Each scene shows the same named points in several views. A view is turned or mirrored, and shifted as a whole, has a little noise and may leave points out.
In the rows, zero is written as 128.

Scene 1
View 1
bosak: 150	125	150	131	144	137	161	97	149	131	101	159	111	136	119	112	149	113	86	100	108	137	147	143	140	113	134	110	142	164	125	143	172	121	117	123	112	117	118	145	134	108	131	170	141
zadif: 148	121	159	135	120	149	154	107	143	117	98	162	136	119	128	109	148	123	102	109	123	130	143	140	122	114	144	131	137	155	128	151	159	122	123	129	116	126	97	163	142	93	128	167	147
tev: 133	118	138	129	155	118	145	96	180	146	110	166	95	145	118	118	152	103	104	101	96	138	146	143	136	105	135	116	154	166	128	153	184	126	117	117	106	131	129	135	131	119	120	165	126
Lumep: 148	124	149	133	128	137	169	106	146	129	95	164	113	122	118	110	141	115	91	103	104	143	144	141	135	112	135	119	137	160	120	153	166	117	126	134	113	117	117	147	131	106	135	174	140
Kuviv: 118	119	118	119	158	88	138	97	191	160	105	167	74	121	98	130	143	115	118	118	65	140	136	147	153	114	123	115	152	137	118	166	178	140	103	123	122	135	161	97	123	144	108	162	110
Zat: 161	132	162	139	101	152	194	104	125	100	91	149	117	107	123	103	156	124	69	113	108	149	145	147	157	129	130	120	114	146	114	140	146	110	137	149	126	94	106	164	131	99	162	185	160
Lud: 140	117	158	131	117	145	136	103	153	110	105	142	134	119	115	114	171	142	109	131	125	123	139	149	137	130	134	134	119	111	134	131	145	134	113	125	139	128	101	157	138	106	120	152	144
vof: 124	109	148	133	116	136	134	113	174	129	106	151	123	132	106	116	163	129	122	125	116	139	137	143	123	114	131	139	120	115	137	137	156	125	128	129	133	138	108	158	127	110	118	152	124
sig: 138	123	139	125	141	122	149	105	153	141	95	172	114	111	113	119	131	122	110	109	95	133	140	139	130	112	136	121	150	153	120	168	169	133	109	128	115	132	128	126	137	115	114	165	130
Rera: 143	128	138	123	150	111	148	90	157	134	101	167	100	107	121	121	143	121	101	113	86	125	142	147	152	123	137	116	160	158	117	168	169	140	97	121	114	125	134	115	141	122	116	170	140
gudaf: 132	114	150	128	129	137	129	103	164	124	107	143	125	130	107	118	169	138	113	129	119	127	138	148	136	124	128	128	120	109	136	127	154	133	110	120	138	134	112	148	133	114	113	148	131
Sumep: 126	116	136	129	130	122	151	110	173	142	102	156	100	133	98	118	154	121	109	117	94	150	138	145	139	112	121	121	122	124	126	141	165	121	126	134	129	127	133	137	118	124	126	160	117
gemu: 165	128	150	123	166	160	168	105	116	151	88	158	128	157	98	108	132	122	67	83	123	141	149	137	127	104	120	82	128	160	125	121	182	111	109	116	112	111	124	140	127	104	124	162	132
tanu: 138	122	148	129	96	140	160	127	130	122	81	160	139	87	98	115	130	150	115	131	107	143	130	138	126	124	126	136	108	103	117	156	137	126	125	152	144	125	117	143	129	108	124	163	131
gibet: 139	114	152	124	139	152	124	112	145	137	99	152	147	138	100	116	148	143	116	116	133	123	139	139	111	113	130	122	123	117	139	128	161	130	105	115	132	142	107	150	136	104	100	141	125
Nisus: 147	126	144	116	146	130	131	107	126	138	86	173	145	89	110	121	117	149	120	118	108	111	134	136	120	122	139	122	151	136	120	172	157	148	85	120	126	141	123	114	151	110	91	154	136
zugi: 137	115	156	131	110	147	132	117	143	119	95	162	152	103	117	115	142	144	127	126	127	122	135	136	108	118	142	145	130	124	132	156	147	134	116	130	131	143	96	157	144	96	108	152	138
Ref: 145	125	134	115	159	127	139	110	131	158	84	178	132	109	99	122	108	137	114	104	100	124	136	133	117	109	130	107	151	146	119	168	172	139	90	121	118	138	136	108	141	115	93	156	122
View 2
tev: 92	135	121	126	124	145	133	112	80	114	114	110	132	130	165	147	123	122	99	145	146	128	108	125	165	118	135	158	122	165	127	130	160	118	127	153	149	147	91	150	177	159	166	146	126
Rera: 89	131	129	114	135	129	148	124	104	110	123	127	130	156	149	150	116	126	109	134	142	118	101	142	171	120	142	152	101	150	122	130	156	133	112	162	133	137	81	137	168	149	162	149	142
zugi: 104	103	142	125	120	128	173	103	113	127	128	121	133	157	109	110	118	142	129	131	130	146	136	157	126	144	128	136	144	155	137	146	132	159	134	151	131	143	126	159	144	147	142	136	102
Sumep: 88	125	121	129	113	145	144	114	104	93	130	108	146	119	151	139	124	135	128	148	137	130	118	132	140	128	117	160	112	153	123	128	164	131	147	124	133	157	106	156	167	141	169	152	122
Lumep: 96	142	155	135	122	138	159	125	102	119	126	101	133	135	144	138	135	141	109	137	128	135	111	146	153	124	130	153	128	164	129	112	154	138	134	153	151	147	101	132	159	129	166	142	118
vof: 97	107	127	134	109	145	154	102	103	106	128	112	136	128	130	129	120	135	131	143	142	144	137	137	128	141	115	153	138	152	133	143	150	141	151	132	131	149	129	172	163	145	162	145	108
gibet: 98	123	123	129	112	151	158	108	118	121	116	109	127	135	133	128	116	149	128	145	140	129	140	134	114	149	132	151	139	149	142	156	133	162	140	151	128	153	116	166	138	173	138	143	101
tanu: 93	112	148	124	117	124	178	120	134	101	145	117	152	147	113	110	127	154	150	132	113	139	126	166	122	138	116	141	114	150	125	124	149	161	145	124	124	153	118	143	138	118	153	145	112
Lud: 98	109	146	138	112	143	171	115	125	109	131	118	119	144	113	146	116	141	132	136	147	139	139	144	129	154	123	154	139	137	138	145	141	160	146	150	124	138	132	167	155	139	165	144	114
Nisus: 94	120	123	102	136	120	163	116	122	125	121	133	136	172	129	116	111	143	124	129	126	117	114	156	141	132	149	134	108	151	130	149	135	161	105	163	121	143	85	141	134	169	127	144	123
bosak: 95	149	150	137	122	146	153	127	101	119	118	99	123	133	151	152	132	140	102	140	140	128	111	135	155	127	137	159	129	160	133	119	152	139	132	162	151	145	97	136	161	142	165	143	121
gudaf: 95	112	126	134	111	148	158	111	119	103	126	118	124	134	128	146	113	139	132	143	150	132	138	134	128	149	123	158	131	138	136	151	146	152	145	143	122	145	123	171	159	152	162	149	117
Ref: 89	137	112	101	133	129	148	117	111	123	115	121	146	154	153	115	117	145	119	139	121	111	106	145	141	120	149	141	100	160	126	141	142	150	108	154	131	156	71	134	133	177	125	148	122
gemu: 92	182	147	140	116	162	153	139	118	126	107	78	122	116	167	151	140	165	105	150	130	113	113	126	131	130	144	167	129	162	140	119	143	158	135	165	155	163	82	124	130	162	146	146	109
zadif: 105	126	163	139	120	136	170	116	102	133	124	106	121	148	122	131	131	140	109	132	134	147	126	152	144	136	132	145	152	162	138	126	140	148	135	165	150	138	119	144	155	134	159	134	106
sig: 92	129	127	115	130	129	150	116	99	117	122	119	141	149	147	128	122	133	113	136	131	127	107	145	155	120	138	146	112	161	125	130	152	134	119	152	139	147	88	139	158	151	151	145	126
Kuviv: 80	121	89	102	130	134	123	112	92	85	124	132	153	134	172	144	110	116	122	147	143	112	97	127	166	111	131	158	75	151	112	137	174	112	119	128	123	152	74	154	181	162	165	161	149
View 3
Sumep: 117	103	127	145	127	97	128	74	128	147	147	110	120	140	115	144	125	151	106	122	121	101	108	123	97	95	154	125	101	100	119	99	149	150	151	136	117	137	141	135	90	121	108	111	126
Lumep: 114	122	132	134	115	115	114	105	152	131	131	96	115	153	126	153	123	150	102	116	115	110	116	127	107	106	140	139	115	99	117	103	160	132	166	115	122	123	137	120	100	97	129	131	130
sig: 107	105	125	140	130	120	127	101	157	119	141	102	123	146	112	148	113	129	105	136	116	113	120	125	105	113	142	113	101	91	132	113	151	132	146	124	126	136	137	111	97	110	119	130	129
zugi: 122	110	123	118	143	128	130	126	149	105	141	121	137	180	117	128	135	133	119	129	126	111	85	109	113	111	140	124	117	127	106	129	144	137	123	145	150	108	131	140	127	120	130	136	138
Ref: 99	90	122	131	131	128	134	105	158	115	131	99	138	157	113	131	96	117	93	159	124	128	128	116	115	125	147	90	98	82	153	106	152	124	129	124	138	141	142	120	105	114	114	127	126
gemu: 99	110	142	134	96	108	105	106	131	145	98	80	135	169	135	133	93	151	77	139	133	134	125	116	118	125	166	135	101	90	131	73	183	124	183	108	122	119	149	138	114	96	123	122	131
Kuviv: 103	87	117	165	141	101	137	61	141	133	162	105	118	106	95	155	103	130	103	145	112	106	134	132	87	101	152	95	75	75	145	113	138	146	143	136	107	164	144	97	71	126	95	110	126
zadif: 117	124	133	129	122	121	113	125	151	116	128	105	124	172	123	147	131	142	114	116	120	113	98	121	113	111	140	143	117	115	101	117	161	132	162	125	133	107	133	126	119	104	135	139	138
Rera: 102	106	115	146	137	117	118	102	154	110	147	97	119	127	110	150	100	142	97	139	110	118	129	131	94	112	144	119	87	91	133	122	146	131	151	125	116	133	138	85	92	104	120	128	137
gudaf: 118	102	121	139	142	101	121	98	115	125	143	118	136	155	112	125	123	156	109	130	130	111	89	113	98	104	162	133	92	126	101	117	146	149	141	155	129	112	141	136	115	128	115	116	144
vof: 123	107	131	142	135	102	128	93	125	133	144	122	130	161	111	137	139	143	122	119	129	102	86	115	104	98	154	131	105	121	97	115	148	151	146	152	131	121	137	147	111	131	114	121	135
Nisus: 104	94	112	120	146	135	133	121	159	96	140	106	139	162	114	123	101	124	97	157	122	126	115	112	111	125	141	98	100	101	143	123	142	125	114	133	146	124	136	113	114	113	123	133	135
Lud: 121	111	119	127	143	108	116	114	120	116	142	118	135	164	119	122	126	164	110	124	127	112	84	111	99	104	156	145	101	137	95	123	146	146	139	153	135	98	137	134	124	119	126	123	148
bosak: 107	119	132	144	115	111	108	107	142	129	125	93	120	149	121	151	112	150	99	124	119	118	117	128	105	112	152	140	100	99	116	103	166	132	177	118	116	120	140	113	104	101	125	129	136
tev: 105	108	136	167	121	104	118	91	143	131	133	100	118	136	101	163	114	126	113	131	121	115	121	134	102	110	155	121	86	85	115	112	162	137	180	128	109	141	141	105	94	118	111	127	134
gibet: 113	97	131	134	133	109	125	110	122	124	124	114	147	179	113	118	118	135	109	143	141	121	91	106	114	117	164	120	97	120	109	110	158	140	142	151	141	113	142	151	128	130	117	123	140
Zat: 124	140	121	108	115	116	102	113	144	133	138	92	107	154	150	143	129	196	89	92	105	104	106	124	98	93	133	174	133	123	107	96	156	137	162	108	122	95	133	123	104	75	144	128	133
tanu: 127	110	115	99	137	124	136	99	146	130	154	116	126	167	136	121	136	163	100	117	115	98	96	109	106	94	132	128	135	122	126	104	135	144	107	132	147	115	132	151	106	106	126	120	123
View 4
zugi: 116	136	132	122	143	117	139	149	151	131	122	141	147	119	142	106	121	145	115	150	97	143	158	119	111	117	139	134	131	127	129	110	146	151	127	161	154	101	138	139	126	125	129	145	119
Lud: 130	141	126	105	141	103	128	139	133	116	112	135	143	105	141	126	128	139	138	156	91	173	150	140	115	112	142	134	119	131	125	109	146	138	120	164	146	104	143	144	140	114	134	138	129
sig: 111	134	124	128	147	137	145	109	157	153	121	117	112	102	134	131	133	107	127	154	90	136	130	121	100	138	148	155	149	134	127	120	158	137	133	141	149	123	145	162	129	105	121	174	132
Rera: 119	140	125	129	149	132	141	99	154	156	121	104	114	97	134	147	130	92	140	164	78	147	121	121	95	132	149	165	136	140	126	121	167	132	126	141	142	132	148	178	130	93	130	180	132
Kuviv: 113	137	114	151	151	134	130	52	150	162	92	115	110	69	149	159	152	86	121	162	95	135	114	137	99	150	153	166	154	138	112	136	144	116	142	132	153	132	136	185	157	83	136	186	134
gudaf: 130	142	118	110	136	104	121	122	136	125	101	134	138	99	146	133	137	132	131	153	99	166	146	148	120	123	147	139	126	128	119	116	141	131	123	157	150	106	135	147	151	109	137	143	134
zadif: 121	137	127	100	144	124	154	151	143	135	141	122	123	115	124	110	131	127	135	150	93	160	143	126	103	123	145	141	134	133	131	99	156	146	132	154	146	112	158	139	117	121	114	158	142
bosak: 124	138	116	96	140	128	149	127	145	144	134	106	101	106	121	132	141	103	147	152	90	163	127	137	103	138	154	153	142	135	127	106	163	134	131	143	139	124	159	151	127	107	112	172	153
gemu: 121	133	106	76	119	136	131	142	163	133	123	103	65	127	113	135	135	109	164	137	94	152	122	150	126	159	164	142	165	122	135	123	172	129	118	136	134	122	146	130	137	111	89	163	156
tev: 125	145	108	113	136	127	147	100	148	165	126	106	108	93	133	136	155	92	125	151	105	151	123	142	102	147	157	162	147	135	115	108	150	129	142	135	148	124	150	162	138	101	125	185	161
gibet: 124	141	116	106	121	111	120	142	160	132	105	132	127	123	145	122	129	139	124	143	106	146	150	144	131	136	152	137	140	119	122	119	146	140	118	152	151	99	124	134	146	118	130	144	134
vof: 124	139	117	114	143	110	133	121	131	127	109	143	137	92	143	119	148	137	117	149	109	159	148	146	113	128	145	135	136	129	116	110	130	135	139	155	157	103	142	140	147	117	128	147	139
Ref: 104	131	125	138	133	143	129	113	184	158	107	115	102	122	139	135	117	109	125	148	88	112	129	115	115	150	152	154	161	125	132	139	165	139	119	136	149	121	124	160	133	105	120	173	118
tanu: 101	118	139	128	168	133	134	125	135	100	107	154	126	96	133	116	121	149	135	154	81	145	146	118	105	120	133	120	146	131	139	130	146	140	133	164	153	111	148	138	133	120	106	134	102
Zat: 119	123	133	83	171	129	155	142	112	96	143	126	101	93	104	123	132	126	175	159	69	190	131	130	90	113	138	128	132	142	144	104	165	135	133	162	135	127	184	137	116	115	89	144	135

Which points are out of place in each view (at most two, in the order of its rows)? Write none if all are in place.
view 1 -> none
view 2 -> zadif
view 3 -> zugi, Lud
view 4 -> bosak

Scene 2
View 1
Sunik: 144	145	157	138	129	150	154	119	77	152	176	118	110	125	104	115	78	181	125	135	159	114	160	97	127	112	136	103	132	157	168	148	169	105	79	125	94	150	105	149	135	106	132	151	110
duro: 157	129	141	130	137	122	149	136	102	147	151	104	112	134	114	118	85	171	127	147	151	113	144	126	122	113	106	108	119	134	148	144	150	136	93	126	92	140	109	150	147	106	131	139	105
Gebu: 139	103	114	140	149	101	125	142	146	154	105	106	126	158	131	123	104	123	110	138	132	106	121	168	120	124	93	133	113	123	127	130	111	158	120	139	90	134	125	145	145	130	118	116	95
Seti: 95	95	100	168	141	95	116	105	121	164	98	109	153	157	143	104	79	154	104	127	138	100	160	172	112	131	124	97	150	157	142	128	119	187	88	137	91	154	87	128	141	140	99	130	83
rumo: 138	117	135	127	148	120	127	149	127	150	136	120	125	153	114	131	83	126	111	140	144	124	142	130	102	103	97	140	84	138	155	131	154	150	114	142	87	123	129	149	125	130	112	131	109
gar: 132	117	114	159	150	113	119	110	127	159	114	113	122	143	136	116	135	140	136	147	129	98	145	166	151	159	113	122	154	132	116	140	110	137	100	107	113	182	112	147	149	110	140	138	87
vos: 150	114	122	133	149	98	126	137	116	144	128	101	125	143	128	119	93	165	138	161	146	117	156	152	113	123	88	112	112	130	134	139	146	178	94	118	100	147	104	146	146	107	125	142	96
sogo: 126	117	134	150	138	142	143	128	143	171	124	126	113	152	115	125	114	99	90	108	125	99	106	138	145	127	129	145	131	135	140	130	101	86	127	148	84	141	144	149	137	140	126	114	104
damop: 135	147	138	152	144	144	124	118	104	153	144	118	113	142	115	121	115	151	118	141	147	100	146	134	136	131	132	133	136	149	150	149	140	109	100	127	109	156	113	148	124	117	130	127	95
luv: 129	74	118	127	143	88	142	146	147	163	110	115	139	154	131	121	71	113	113	127	128	130	138	146	105	110	83	115	95	126	134	112	129	178	112	138	69	131	128	144	156	135	111	145	108
viloz: 131	132	136	147	143	140	130	126	120	158	138	122	117	146	115	124	108	130	108	131	140	106	136	132	132	125	125	139	124	146	150	139	134	109	111	135	98	147	125	149	126	127	125	126	102
dal: 129	139	143	146	148	147	122	120	106	157	151	133	117	140	113	128	111	134	126	140	143	116	159	117	131	130	127	140	118	153	154	141	156	110	100	120	107	163	123	153	119	118	130	146	104
zit: 136	127	119	145	146	116	121	145	134	146	114	99	123	165	121	122	91	142	88	134	147	95	114	166	107	106	110	137	113	137	150	141	119	150	119	162	90	109	116	139	128	140	103	91	91
retu: 137	124	136	148	134	129	147	114	102	158	144	113	117	133	120	112	94	162	124	133	143	106	149	129	137	129	126	103	145	145	144	141	137	123	88	122	94	160	106	146	148	111	133	144	100
tep: 121	132	131	155	142	140	125	119	116	160	132	121	121	150	118	121	104	136	103	126	142	100	139	139	129	125	134	134	133	153	152	140	130	115	107	140	98	146	117	143	123	131	119	121	97
vok: 117	90	120	148	144	107	134	114	125	170	120	128	136	140	134	116	97	126	133	131	126	123	163	138	132	141	107	108	130	141	130	121	133	152	94	111	91	177	117	146	153	120	127	166	102
zibun: 130	107	118	150	143	105	131	114	113	158	123	110	131	139	134	111	100	158	135	145	138	110	161	150	131	140	110	101	142	140	131	136	133	160	87	112	100	169	101	143	152	112	128	151	93
pufo: 133	139	134	150	138	140	133	132	119	153	133	110	114	153	111	120	94	143	88	124	147	94	117	143	123	110	131	135	127	145	157	144	124	111	113	157	90	121	119	143	125	136	114	100	97
Rov: 115	92	116	144	146	106	125	135	147	165	106	121	138	162	130	123	87	107	99	121	129	115	132	154	111	117	104	133	107	138	140	119	119	158	119	146	80	134	128	141	137	146	107	126	101
mado: 130	99	125	139	149	112	131	129	134	165	123	126	128	145	127	124	105	115	130	137	128	123	150	138	129	135	100	127	114	132	131	124	133	145	107	117	93	163	129	151	146	120	129	154	105
View 2
mado: 119	133	106	120	128	115	99	132	145	105	127	110	154	132	123	147	136	128	147	119	127	137	157	113	128	156	150	123	135	133	145	120	147	118	122	114	127	146	166	140	125	118	123	146	97
retu: 113	123	97	136	139	140	99	104	139	87	125	106	166	148	117	162	111	130	139	124	125	161	122	126	155	151	143	112	129	127	143	113	141	101	122	104	122	117	163	162	130	100	122	180	138
rumo: 109	114	125	123	154	109	104	118	148	76	110	128	167	117	95	144	116	137	162	106	135	129	124	133	130	143	154	126	121	142	163	136	138	103	139	115	134	169	142	153	135	135	115	153	70
Gebu: 102	154	119	132	133	126	92	109	141	86	109	120	150	125	110	152	127	140	145	128	107	103	134	113	101	148	140	118	156	142	143	123	131	122	119	111	128	169	161	155	135	122	137	137	76
Sunik: 114	89	100	132	158	137	109	100	142	74	129	108	183	145	106	162	91	132	150	109	146	188	104	147	186	144	155	113	103	124	154	122	146	79	136	101	125	104	148	167	131	106	101	203	144
luv: 114	140	117	126	144	113	91	137	159	106	100	132	146	131	94	139	156	147	158	111	123	127	135	114	92	154	136	133	125	159	152	111	134	122	116	127	148	180	171	152	125	140	137	155	73
Seti: 108	161	78	161	137	138	78	119	138	89	92	151	152	143	101	152	161	121	132	125	118	131	114	105	125	163	119	117	124	136	155	112	130	147	126	109	121	179	169	152	156	64	167	164	129
vok: 123	136	90	127	127	121	93	138	146	113	125	115	151	144	123	148	152	124	142	120	130	152	155	108	134	163	142	123	125	131	144	110	149	126	118	116	126	142	176	139	128	100	134	159	120
zibun: 110	149	91	140	133	144	85	114	143	101	119	122	144	146	116	157	138	135	143	119	126	153	135	119	143	165	146	113	137	124	133	112	155	123	122	112	124	136	172	142	135	81	134	168	126
gar: 108	160	92	133	113	141	91	107	129	98	134	103	145	141	141	163	124	122	129	138	109	128	157	107	139	162	148	105	166	112	126	118	152	126	117	101	107	128	170	140	134	79	134	140	124
Rov: 113	136	110	131	137	107	98	128	141	88	102	127	164	124	106	143	141	125	143	125	115	109	134	105	104	146	130	127	130	149	163	123	120	129	124	113	129	184	157	157	139	128	144	139	82
damop: 109	118	102	132	137	131	108	96	127	69	132	105	178	131	125	162	91	118	136	127	125	141	127	127	168	144	153	106	137	116	151	134	139	101	137	93	107	126	144	157	140	96	117	159	124
sogo: 117	115	115	120	123	104	117	112	122	77	127	85	189	127	136	156	100	107	124	150	98	107	138	99	120	130	128	118	145	143	164	124	98	105	116	92	110	142	153	180	129	151	131	136	106
vos: 99	148	111	136	145	145	84	106	154	91	113	132	136	133	98	153	128	156	161	105	133	145	126	136	134	162	159	115	142	128	130	121	166	112	129	119	137	149	162	138	134	92	121	167	92
duro: 103	120	115	132	152	144	97	98	150	82	119	114	158	138	101	160	103	150	157	112	132	160	112	141	149	148	156	114	131	132	139	120	151	88	127	111	135	124	157	161	127	115	109	185	109
tep: 112	118	102	135	137	121	108	105	126	69	120	111	182	129	120	157	105	112	132	132	119	129	122	117	150	142	139	112	129	128	162	131	122	111	133	96	111	146	146	165	143	107	130	154	119
View 3
tep: 123	103	159	122	139	110	136	150	109	113	127	134	134	137	163	139	129	151	126	155	103	112	141	119	120	156	114	115	125	142	116	144	126	162	161	111	141	107	133	118	127	161	118	141	136
luv: 101	98	147	119	131	133	145	144	140	114	122	115	146	190	135	105	146	130	175	139	113	127	132	156	152	142	123	115	134	121	140	180	68	127	119	115	145	114	150	106	123	116	130	110	118
Seti: 92	103	131	114	139	133	87	130	108	106	118	113	138	138	148	112	125	157	154	148	117	116	153	120	139	116	119	106	89	141	149	160	117	156	149	92	158	111	150	137	103	95	132	116	98
viloz: 130	101	162	125	136	109	149	156	114	117	132	135	132	148	162	136	133	143	129	156	102	116	136	122	120	160	113	118	135	138	116	143	122	156	158	110	140	110	130	109	133	168	115	140	144
retu: 140	95	153	123	129	115	140	139	112	133	135	130	123	138	155	126	149	141	120	182	84	120	131	106	119	144	111	101	125	149	144	151	132	169	144	87	149	131	130	119	142	138	124	125	139
vok: 119	97	127	119	114	129	131	140	122	124	146	125	139	168	154	98	144	142	152	172	112	116	128	119	123	141	96	110	116	115	158	152	115	138	142	85	141	135	139	110	133	118	114	123	124
gar: 131	75	145	130	114	135	121	156	106	124	166	112	125	154	152	127	135	137	147	154	128	121	151	104	116	124	91	125	110	131	147	117	143	153	155	64	150	138	118	98	113	133	113	133	137
dal: 139	110	150	119	127	96	147	161	112	122	137	148	129	154	171	117	128	139	121	178	90	124	122	109	111	166	105	112	121	128	118	148	130	149	166	94	140	111	131	116	147	169	102	140	158
mado: 122	95	141	123	117	125	145	154	126	121	147	126	138	179	152	108	141	134	156	158	115	122	129	129	126	148	101	119	127	116	140	150	105	132	141	92	140	127	135	100	132	137	111	126	137
vos: 132	90	155	121	129	118	127	160	122	130	134	119	117	176	141	105	136	113	154	161	92	152	130	123	143	123	123	112	107	142	134	170	106	144	135	66	168	117	136	115	128	120	125	105	151
damop: 141	99	162	125	134	103	138	159	105	123	137	137	122	138	165	136	130	140	117	168	92	123	136	105	114	152	112	114	121	147	116	139	139	165	165	90	147	112	126	117	136	166	113	139	154
Rov: 95	101	150	121	137	129	135	149	127	102	122	120	149	171	147	122	131	146	165	127	125	115	143	150	142	148	119	123	131	125	124	160	86	135	140	124	139	103	146	108	113	135	123	127	114
zit: 107	94	181	125	156	120	130	159	117	104	110	116	130	152	142	151	124	136	149	117	110	130	155	145	148	138	141	124	129	159	98	160	96	158	144	121	157	87	138	115	105	150	136	126	132
Gebu: 110	82	165	129	133	134	136	159	124	112	135	110	135	174	139	134	134	130	165	122	126	128	151	144	144	132	119	129	131	137	122	148	94	141	136	105	151	110	133	97	106	137	128	123	129
sogo: 117	92	168	131	134	125	166	146	118	109	138	128	148	142	160	161	145	159	133	135	123	90	148	135	117	170	107	126	163	135	119	125	114	160	152	141	121	118	124	92	124	177	121	156	124
rumo: 119	109	164	119	141	104	152	164	130	113	115	137	134	179	150	115	129	126	151	148	93	137	125	145	141	159	131	117	132	133	105	179	84	135	142	115	148	94	145	113	136	155	118	122	150
Sunik: 158	113	159	118	136	89	156	141	113	143	120	151	116	131	164	121	149	136	96	208	48	128	111	99	115	163	123	87	128	159	132	172	133	176	150	91	150	119	135	136	170	156	121	124	160
pufo: 121	100	180	126	152	110	145	152	111	111	115	131	131	133	155	157	132	147	124	140	97	115	147	130	130	155	131	116	140	160	104	151	115	172	154	126	145	97	132	117	124	168	131	138	136
View 4
viloz: 119	148	133	117	127	123	118	114	115	119	115	113	117	124	113	134	115	143	148	118	150	124	122	114	153	137	115	107	115	126	115	120	129	142	147	95	147	121	145	147	127	132	169	135	102
zibun: 119	151	132	116	118	154	95	123	148	131	121	141	130	122	107	121	108	153	166	122	145	137	127	116	168	118	116	124	119	160	111	134	154	167	106	143	147	124	114	110	113	135	137	139	97
vos: 120	147	133	103	108	153	102	119	145	127	99	113	125	115	96	107	110	141	163	138	105	133	132	138	173	120	106	115	121	160	118	142	157	179	116	133	149	116	118	110	106	126	137	124	112
luv: 128	168	133	128	111	153	134	119	128	124	93	104	124	108	111	158	142	141	143	146	99	124	121	132	154	115	80	87	127	138	115	132	189	147	126	163	158	99	117	104	153	108	130	126	115
zit: 127	166	160	114	104	127	128	130	116	121	92	107	110	127	99	128	148	128	125	130	111	142	113	131	165	118	109	107	113	118	137	118	129	165	168	118	150	100	144	155	148	121	128	106	115
tep: 121	154	142	116	124	128	114	121	119	127	120	123	114	129	116	136	119	147	145	116	158	131	120	113	153	133	121	107	113	133	121	116	125	146	149	100	148	118	149	152	131	136	157	133	99
duro: 101	149	126	105	116	144	104	109	129	105	101	108	104	109	89	109	91	154	160	132	117	129	118	127	147	124	105	106	106	152	113	134	148	186	127	114	136	120	135	131	109	139	172	133	98
Gebu: 129	158	143	127	115	127	127	127	123	120	100	114	134	122	101	134	145	124	136	131	115	135	122	126	180	119	96	118	125	113	117	131	151	149	143	140	153	110	116	124	142	110	127	119	116
mado: 127	147	121	126	128	138	119	113	130	126	115	115	138	116	117	143	120	142	159	129	136	118	133	119	166	131	98	107	129	136	102	134	164	134	117	131	154	121	117	107	126	118	153	142	109
gar: 124	142	133	128	129	128	98	126	140	126	133	151	152	131	106	118	115	137	160	109	165	138	129	105	192	127	122	149	125	128	100	134	134	148	115	131	147	135	103	116	111	128	136	140	101
sogo: 116	158	135	143	138	105	137	118	97	103	119	119	124	124	111	159	134	135	129	112	162	124	107	97	154	136	101	110	116	88	106	114	131	121	161	108	146	119	137	154	156	121	169	139	99
dal: 121	137	122	106	131	131	109	107	124	131	121	108	120	123	123	128	96	151	164	119	155	113	136	120	149	147	121	101	119	149	112	126	131	140	132	80	150	126	149	139	107	138	183	145	101
Sunik: 94	146	123	96	123	149	95	102	127	112	115	110	87	111	103	114	71	174	171	122	148	124	117	118	120	134	121	92	98	172	116	124	134	181	128	86	134	124	160	149	102	158	198	145	84
Seti: 134	173	162	118	104	168	99	142	151	156	121	154	119	136	123	143	143	156	150	122	150	152	120	116	162	104	125	112	120	166	135	116	151	162	121	161	158	104	131	126	144	134	94	124	99
pufo: 114	161	150	117	118	121	122	123	108	113	107	112	101	126	102	131	126	141	132	119	141	136	109	117	148	127	115	104	106	119	128	112	120	159	167	99	142	111	155	167	142	134	159	122	101
Rov: 136	167	144	129	115	138	135	126	121	134	104	110	125	122	122	159	152	135	135	133	124	127	122	124	160	122	96	94	127	125	123	121	161	133	144	140	161	102	131	126	157	112	127	124	113

Which points are out of place in each view (at most two, in the order of its rows)? Write none if all are in place.
view 1 -> none
view 2 -> none
view 3 -> sogo
view 4 -> Sunik
